Each row is a point on a landscape with many peaks, with its height.
From any point a climber takes the steepest step (rise divided by distance) to one of its 2 nearest points. It stops when none of these is higher. Distance is the straight distance between rows; heights are no part of it.
k_903: [ 99 118 117 163 166 132 172  94 157 156 106 130 198 114 153  85  93  90
 148 151 114 130 113 127 114 175 161  45 157]  (h 26.2)
k_168: [107 163 193 121  85 125  57 116 133 137 132 144 119 135 143 106 166 141
 118 164 106 121 140 132 108  93  95 136 156]  (h 40.6)
k_460: [140 153 115 135 135  99 112 134 156 132 187 147  99 127 153 116 129 107
 148 134 140 116 131 154 108 113 123 140 145]  (h 23.7)
k_729: [143  89 146 163 135 154 160  43 132 162  76 168 143  79  92 115 132  77
 139 147 132 151 145 101  93 157 133  77 153]  (h 42.7)
k_427: [ 89 119 171 141 122 140 137  47 112 114  98 152 124 126 103 113 135 100
 157 158 123 120 137 111  85 121  99 101 166]  (h 51.2)
k_895: [154 162 166  83  71 151  61 168 126 143 120  91 113 102 128 127 151 185
  91 117 112 171 116 117 159 104 126 152  93]  (h 23.6)
k_33: [ 68 113 177 142 146 135 170  64 109  84 102 136 142 158 110 111 110 103
 179 148 140 115 115 120  93 123  93  95 168]  (h 56.3)
k_804: [114 158  51 104 103 112 145 156 133 113 160  98  80 127 120 140 114 148
 100 112 134 116 139 154 149  86 137 175 107]  (h 34.8)
k_285: [190 104 166 167 141 154  72 145 138 188  88 150 196  91 173 101 134 102
 111 118  77 169 118 101 128 186 158  83 144]  (h 3.2)
k_8: [223 108 143 152 133 142  63 152 115 177 137 164 150  94 171 134 164  85
  98 112  94 182 134 125 115 174 155 139 138]  (h 38.8)
k_327: [ 87 105 179  77 112 130 121 157  90  85 121  84 134 158 101 167 152 192
 127 118 161 130 126 124 153 111  98 186  93]  (h 27.3)
k_982: [116 159 107 145 171  99 111 175 158 144 186 153 158 150 206  90 120 108
 148 122 133 103 109 165 123 134 135 106 148]  (h 47.6)
k_865: [110 161  16 112 109 109 179 158 116  88 152 109  62 159 102 151  98 144
 104 101 152  95 146 155 150  74 147 191  96]  (h 33.7)
k_484: [128 120  82 146 208 115 175 137 146 145 165 145 149 137 165 118 100  88
 158 106 147 105 101 146 123 176 147 102 130]  (h 43.1)
k_479: [ 92 188  53 106  63 164 137 151 107 113  97  54 121 121 114 132  95 186
  81 128  68 115 116 116 177  65 143 143  94]  (h 24.6)
k_654: [130 168 108 114 104 102  96 152 156 126 187 124  86 121 153 119 136 133
 119 139 125 118 130 153 123  89 125 160 140]  (h 21.3)
k_181: [115 155  87 149 190 101 166 144 152 122 183 168 122 157 174 107 101  89
 178 111 154  88 107 159 109 139 124 100 150]  (h 48.5)
k_220: [ 66 136 162 132 118 136 138  75 101 100 117 112 105 136  99 145 147 121
 146 160  96 106 134 117  95 100  75 138 151]  (h 44.0)
k_940: [113 133 117  99 145 107 132 193 125 110 175 113 106 167 133 149 129 159
 132  94 189 107 113 165 150 115 121 179  97]  (h 44.5)
k_138: [113 116 154 147 124 140 130  57 130 145  99 144 133  99 101 108 140 102
 130 150 126 137 140 115  96 138 117  95 147]  (h 46.8)
k_39: [109 164  25 113 146 148 233 141 162 114  91  54 119 134  95 150  75 169
  39 124 124 114 111  77 180 167 198 140  69]  (h 31.7)
k_518: [162 114 141 150 133 127 135  70 134 131 125 195  95 114 108 116 131  78
 167 139 138 131 145 123  83 124 115 105 168]  (h 22.6)
k_485: [ 42 145 153 139 124 123 154  78 118  96 135  95 135 142 124 120 121 116
 139 159 101 104 116 123  94 101  91 123 157]  (h 48.4)
k_732: [150  86 165 182 159 133 116 128 136 143  78 184 184 150 124 104 110  77
 186 139 124 136 142 138 112 142 131  56 170]  (h 9.3)
k_480: [ 69 107 147  86 110 131 159 141  76  75 111  68 125 162  87 181 138 182
 117 125 139 114 132 116 151 108 102 179  88]  (h 30.1)
k_6: [186  87 162 167 167 136  77 160 133 173  88 162 210 126 173 101 124  93
 142 106  81 150 132 118 138 174 153  88 151]  (h 5.0)
k_839: [219  92 168 161 133 137  63 141 111 167 109 199 145 119 157 133 164  80
 120 109 119 163 152 119 109 158 131 126 141]  (h 47.5)
k_783: [119 132 149  92  96 123  91 154 118 112 139 110 108 131 114 142 152 173
 112 127 142 137 136 141 148  91 111 175 106]  (h 43.7)
k_166: [ 83 118 105 112 143 126 177  97 121 109 138  90 105 138  92 144 121 137
 123 131 141 117 123 124 127 121 124 136 115]  (h 35.5)
k_394: [139 144 175 109  86 146  75  98 121 155 106 142 109  85 112 139 175 145
  85 135 114 156 147 105 118 122 110 138 115]  (h 30.2)
k_941: [139  57 138 165 199 139 182 116 136 138  77 141 203 139 129 118  96  94
 180 118 135 123 118 114 133 200 152  65 143]  (h 21.8)
k_527: [131 165 179 121  83 138  62 111 137 155 123 138 119  99 138 107 164 139
  99 146 105 146 132 120 118 111 111 125 137]  (h 34.3)
k_560: [202 129 131 174 125 135  83 121 132 177 132 178 140  87 161 113 143  67
 109 132  92 168 141 128 101 153 150 105 162]  (h 33.3)
k_236: [165 110 124 167 142 125 131  93 142 151 132 175 133 106 133 109 119  67
 163 141 127 136 140 136 100 143 136  89 160]  (h 25.4)
k_134: [124 135 136  93 113 110  95 194 130 117 164 102 119 148 143 127 138 171
 115 107 164 130 115 152 154 111 120 172 106]  (h 48.7)
k_471: [ 91 112 103  89  88 145 155 119  79  81  89  73 111 131  75 195 138 186
 109 133 113 121 147 113 168  96 114 177  75]  (h 32.6)
k_767: [ 98 138  56 100  77 133 155 152  77  76 113  77 103 160  99 167 116 184
  96 118 120  99 144 133 184  74 134 188  85]  (h 31.5)
k_987: [ 98 135 127 107 109 115 123 114 117  96 155 127  72 140 105 151 145 137
 149 145 127 104 144 144 115  83  88 170 136]  (h 33.6)
k_447: [113 117 190  77 111 138  91 179 113 113 120  80 146 147 125 146 150 209
 111 110 155 142 107 120 158 135 115 165  82]  (h 22.9)
k_632: [ 91 115 119  96  95 139 142  98  89  97 106  92  98 125  71 183 152 161
 115 144 107 125 150 117 138  95 101 169 101]  (h 34.4)
k_800: [137 145  60 107 147 134 202 181 155 114 117  73 129 134 114 153  99 172
  62  92 161 120 110 100 180 182 189 153  72]  (h 29.4)
k_500: [152 138 161 162 121 107  73 124 152 139 136 189 141 143 158  88 133  83
 162 153 130 111 145 147  99 118 119  92 175]  (h 16.2)
k_487: [149 177 128 111  67 115  73 137 149 134 162 138  69 106 138 123 156 134
 103 147  98 131 156 150 122  74 116 173 135]  (h 19.0)
k_556: [ 69 136 109 111 120 118 154 121 108  93 143  88  97 146  99 151 131 147
 125 138 125  98 126 135 123  92 101 154 127]  (h 33.8)
k_837: [108 145 157 128 133 139 116 123 155 160 125  94 176 105 161  91 121 150
 109 133 111 142  91 115 126 158 146  80 127]  (h 33.5)
k_46: [197 107 127 190 138 131 105 114 129 168 109 199 144 107 150 111 132  48
 144 133 100 153 152 128  96 151 148  91 170]  (h 29.2)
k_985: [180  80 123 171 158 144 181  61 124 151  88 179 133  94  96 124 121  62
 168 130 135 152 134 113  97 166 143  83 152]  (h 39.7)
k_404: [102 141  23 111 102 121 183 149  94  72 121  88  92 168  93 160 103 158
  94 111 141  91 148 136 170  81 143 194  85]  (h 32.9)
k_608: [182 101 179 154 146 124 115 113 112 112 110 235 112 169 118 117 117  92
 206 123 155 126 142 133  97 120  98  89 165]  (h 23.5)
k_616: [151  53 170 148 170 150 159  95 128 144  72 142 185 116 110 128 116 114
 158 125 146 134 129  99 122 201 142  85 135]  (h 19.5)
k_9: [134 163 145 138 140 108  76 169 155 155 164 145 165 139 199  77 132 121
 134 139 115 120 102 149 132 135 135  94 150]  (h 41.4)
k_403: [112 120 136  89 122 108 114 161 110  89 164 124  84 170 114 157 140 155
 152 108 180 115 126 149 144  90 101 189 110]  (h 41.1)
k_318: [155  91 182 135 145 119 100 124 112 113 124 191 127 167 123 121 143 116
 177 120 170 119 134 134 110 131  97 112 144]  (h 29.6)
k_942: [ 92 166  59 106  57 155 128 168  85  87 102  67 118 142 120 145 105 197
  94 114  94 102 131 130 186  59 135 173  85]  (h 28.2)
k_113: [150 122 139 116 129 106  98 148 132 122 175 142  94 136 131 136 147 127
 146 125 162 128 133 149 121 110 107 161 130]  (h 26.8)
k_812: [127 161 140 127 134 124  95 151 148 167 152 108 159 100 174  83 123 138
 110 129 112 134  94 133 131 142 142  97 131]  (h 36.7)
k_357: [118 126 197 115 116 126  82 129 126 130 125 126 150 136 137 108 153 152
 123 141 140 135 116 128 126 130 108 120 129]  (h 40.7)
k_763: [130 127  77 136 180 111 184 117 144 143 171 129 116 122 136 123 108  94
 143 118 146 116 111 138 121 157 147 111 128]  (h 40.5)
k_538: [101 131 138  98  99 110 106 149 104  82 154 124  72 166 111 154 150 165
 149 134 140 106 144 147 128  70  83 194 125]  (h 37.2)
k_831: [189 102 162 155 137 132 131  89 115 123 104 237  87 129 105 122 132  82
 190 129 149 130 152 117  84 121 105  98 177]  (h 19.3)
k_213: [203 111 139 129 137 108  86 148 122 140 174 173 102 122 140 145 157 106
 144 114 156 146 139 142 121 134 119 159 129]  (h 30.8)
k_754: [124 158  27 112 134 132 209 124 161 137 127  60 116 105 105 140  82 144
  52 123 112 130 116 105 158 149 187 125  84]  (h 32.8)
k_218: [159 126  67 108 134 135 193 133 150 137 130  66 110  88  97 164 105 149
  72 117 130 154 123  97 164 170 188 139  83]  (h 33.9)
k_345: [132  86 123 177 184 138 167 116 147 154  80 152 204 127 142 103  92  76
 178 136 117 131 126 131 121 176 158  50 156]  (h 23.9)
k_687: [ 80 136 134 125 135 133 151  94 148 148 135  93 156 108 135 104 117 134
 110 138 118 124 100 120 119 145 138  92 133]  (h 30.9)
k_65: [130 118 114 144 173 133 161 121 157 167 124 103 185  99 162 106 108 117
 122 126 114 133 105 115 134 198 164  83 132]  (h 26.4)
k_771: [168 149 161 103  75 154  71 139 123 151 120 125 107  75 123 141 161 162
  75 122 108 182 135 110 137 116 129 150  93]  (h 26.9)
k_375: [113 119 105 100 139 122 162 127 134 132 143  92 122 126 110 141 125 153
 107 116 147 128 116 126 144 141 140 141 102]  (h 36.8)
k_832: [ 97 170  59 107 140 150 212 176 159 102  91  52 132 148 107 146  81 192
  48  98 136 113 103  88 185 164 185 149  73]  (h 30.5)
k_994: [ 73 132 156 109  87 140 111  95  91 110 112 106 107 120  94 165 164 151
 123 152  96 123 145 121 116  95  73 154 128]  (h 38.3)
k_21: [171  60 156 181 171 138 104 156 137 161  64 179 199 147 142 106 110  74
 172 115  97 146 151 131 132 160 147  71 160]  (h 7.1)
k_89: [ 81 179  97 136 167  94 148 161 163 115 196 145 133 160 182 102 108 113
 147 119 155  91 108 166 108 121 117 124 142]  (h 54.5)
k_576: [172  77 106 153 166 132 175  85 132 154 127 143 135  94 110 136 123  82
 143 127 143 145 118 110 118 181 150 108 130]  (h 37.1)
k_948: [124 155  66  96  71 127 122 148 114 109 131  86  93 111 110 151 119 173
  88 124 115 129 149 135 169  72 139 175  97]  (h 36.4)
k_324: [144 115  98 129 152 122 156 115 144 154 155 113 122  94 126 132 126 115
 116 121 138 140 115 130 128 162 149 124 115]  (h 38.5)
k_835: [130  96 188 120 140 124  95 128 115 119 127 148 148 154 124 124 150 137
 154 124 169 132 125 136 119 141 101 126 126]  (h 34.9)
k_935: [ 43 140 149 143 153 114 193  84 110  69 144 115 129 168 129 117 102 106
 168 140 128  96 102 125  87 113  90 115 164]  (h 52.2)
k_731: [ 87 150 174 116 109 110  83 120 131 121 150 126 127 146 146 107 145 144
 131 151 123 112 123 138 116 102  97 136 150]  (h 47.4)
k_670: [217 114 149 146 121 130  77 126 115 153 141 200 100 103 140 149 175  83
 123 115 142 166 157 128  95 144 122 151 137]  (h 37.4)
k_153: [ 96 150 119  95  73 131 100 141 106 108 127  88  97 124 108 156 143 176
 108 133 109 126 147 137 153  74 104 171 109]  (h 39.6)
k_707: [119 153 153  82  86 147  92 186 129 126 125  69 133 119 131 132 135 201
  98 112 124 147 101 122 163 110 126 156  91]  (h 19.9)
k_643: [154 134 142 149 140 106  97 128 151 133 167 178 118 141 164 112 129  93
 174 143 139 112 136 148 108 122 113 115 160]  (h 20.2)
k_464: [115 138 112 148 156 123 149 104 154 161 141 119 163  96 159  94 115 104
 126 138 114 131 110 130 118 160 152  75 147]  (h 28.6)
k_323: [122 136  93  92 115 143 166 143 138 126 118  53 120 110 102 155 112 182
  75 111 128 141 117 103 172 143 167 147  78]  (h 35.1)
k_321: [158 109 177 177 138 121  93 136 137 136  92 212 157 165 142  96 114  81
 183 147 126 125 154 139 105 117 120  65 173]  (h 12.0)

Call two points neighbours if one is among the 2 nearest of the other. Go from one point of each pair to the other, from neighbour to neighbour, staying as high as possible. Name the lowest point that can't be avoided.
k_731 and k_134: k_707
k_134 and k_33: k_987
k_33 and k_89: k_576
k_134 and k_839: k_831

For each start below, name every point that the climber comes to, in order.
k_447: k_327 k_480 k_471 k_632 k_994 k_220 k_485 k_935 k_33
k_39: k_754 k_218 k_323 k_375 k_324 k_763 k_484 k_181 k_89
k_942: k_767 k_404 k_865 k_804 k_948 k_153 k_783 k_134
k_831: k_608 k_318 k_835 k_357 k_731
k_518: k_236 k_46 k_560 k_8 k_839
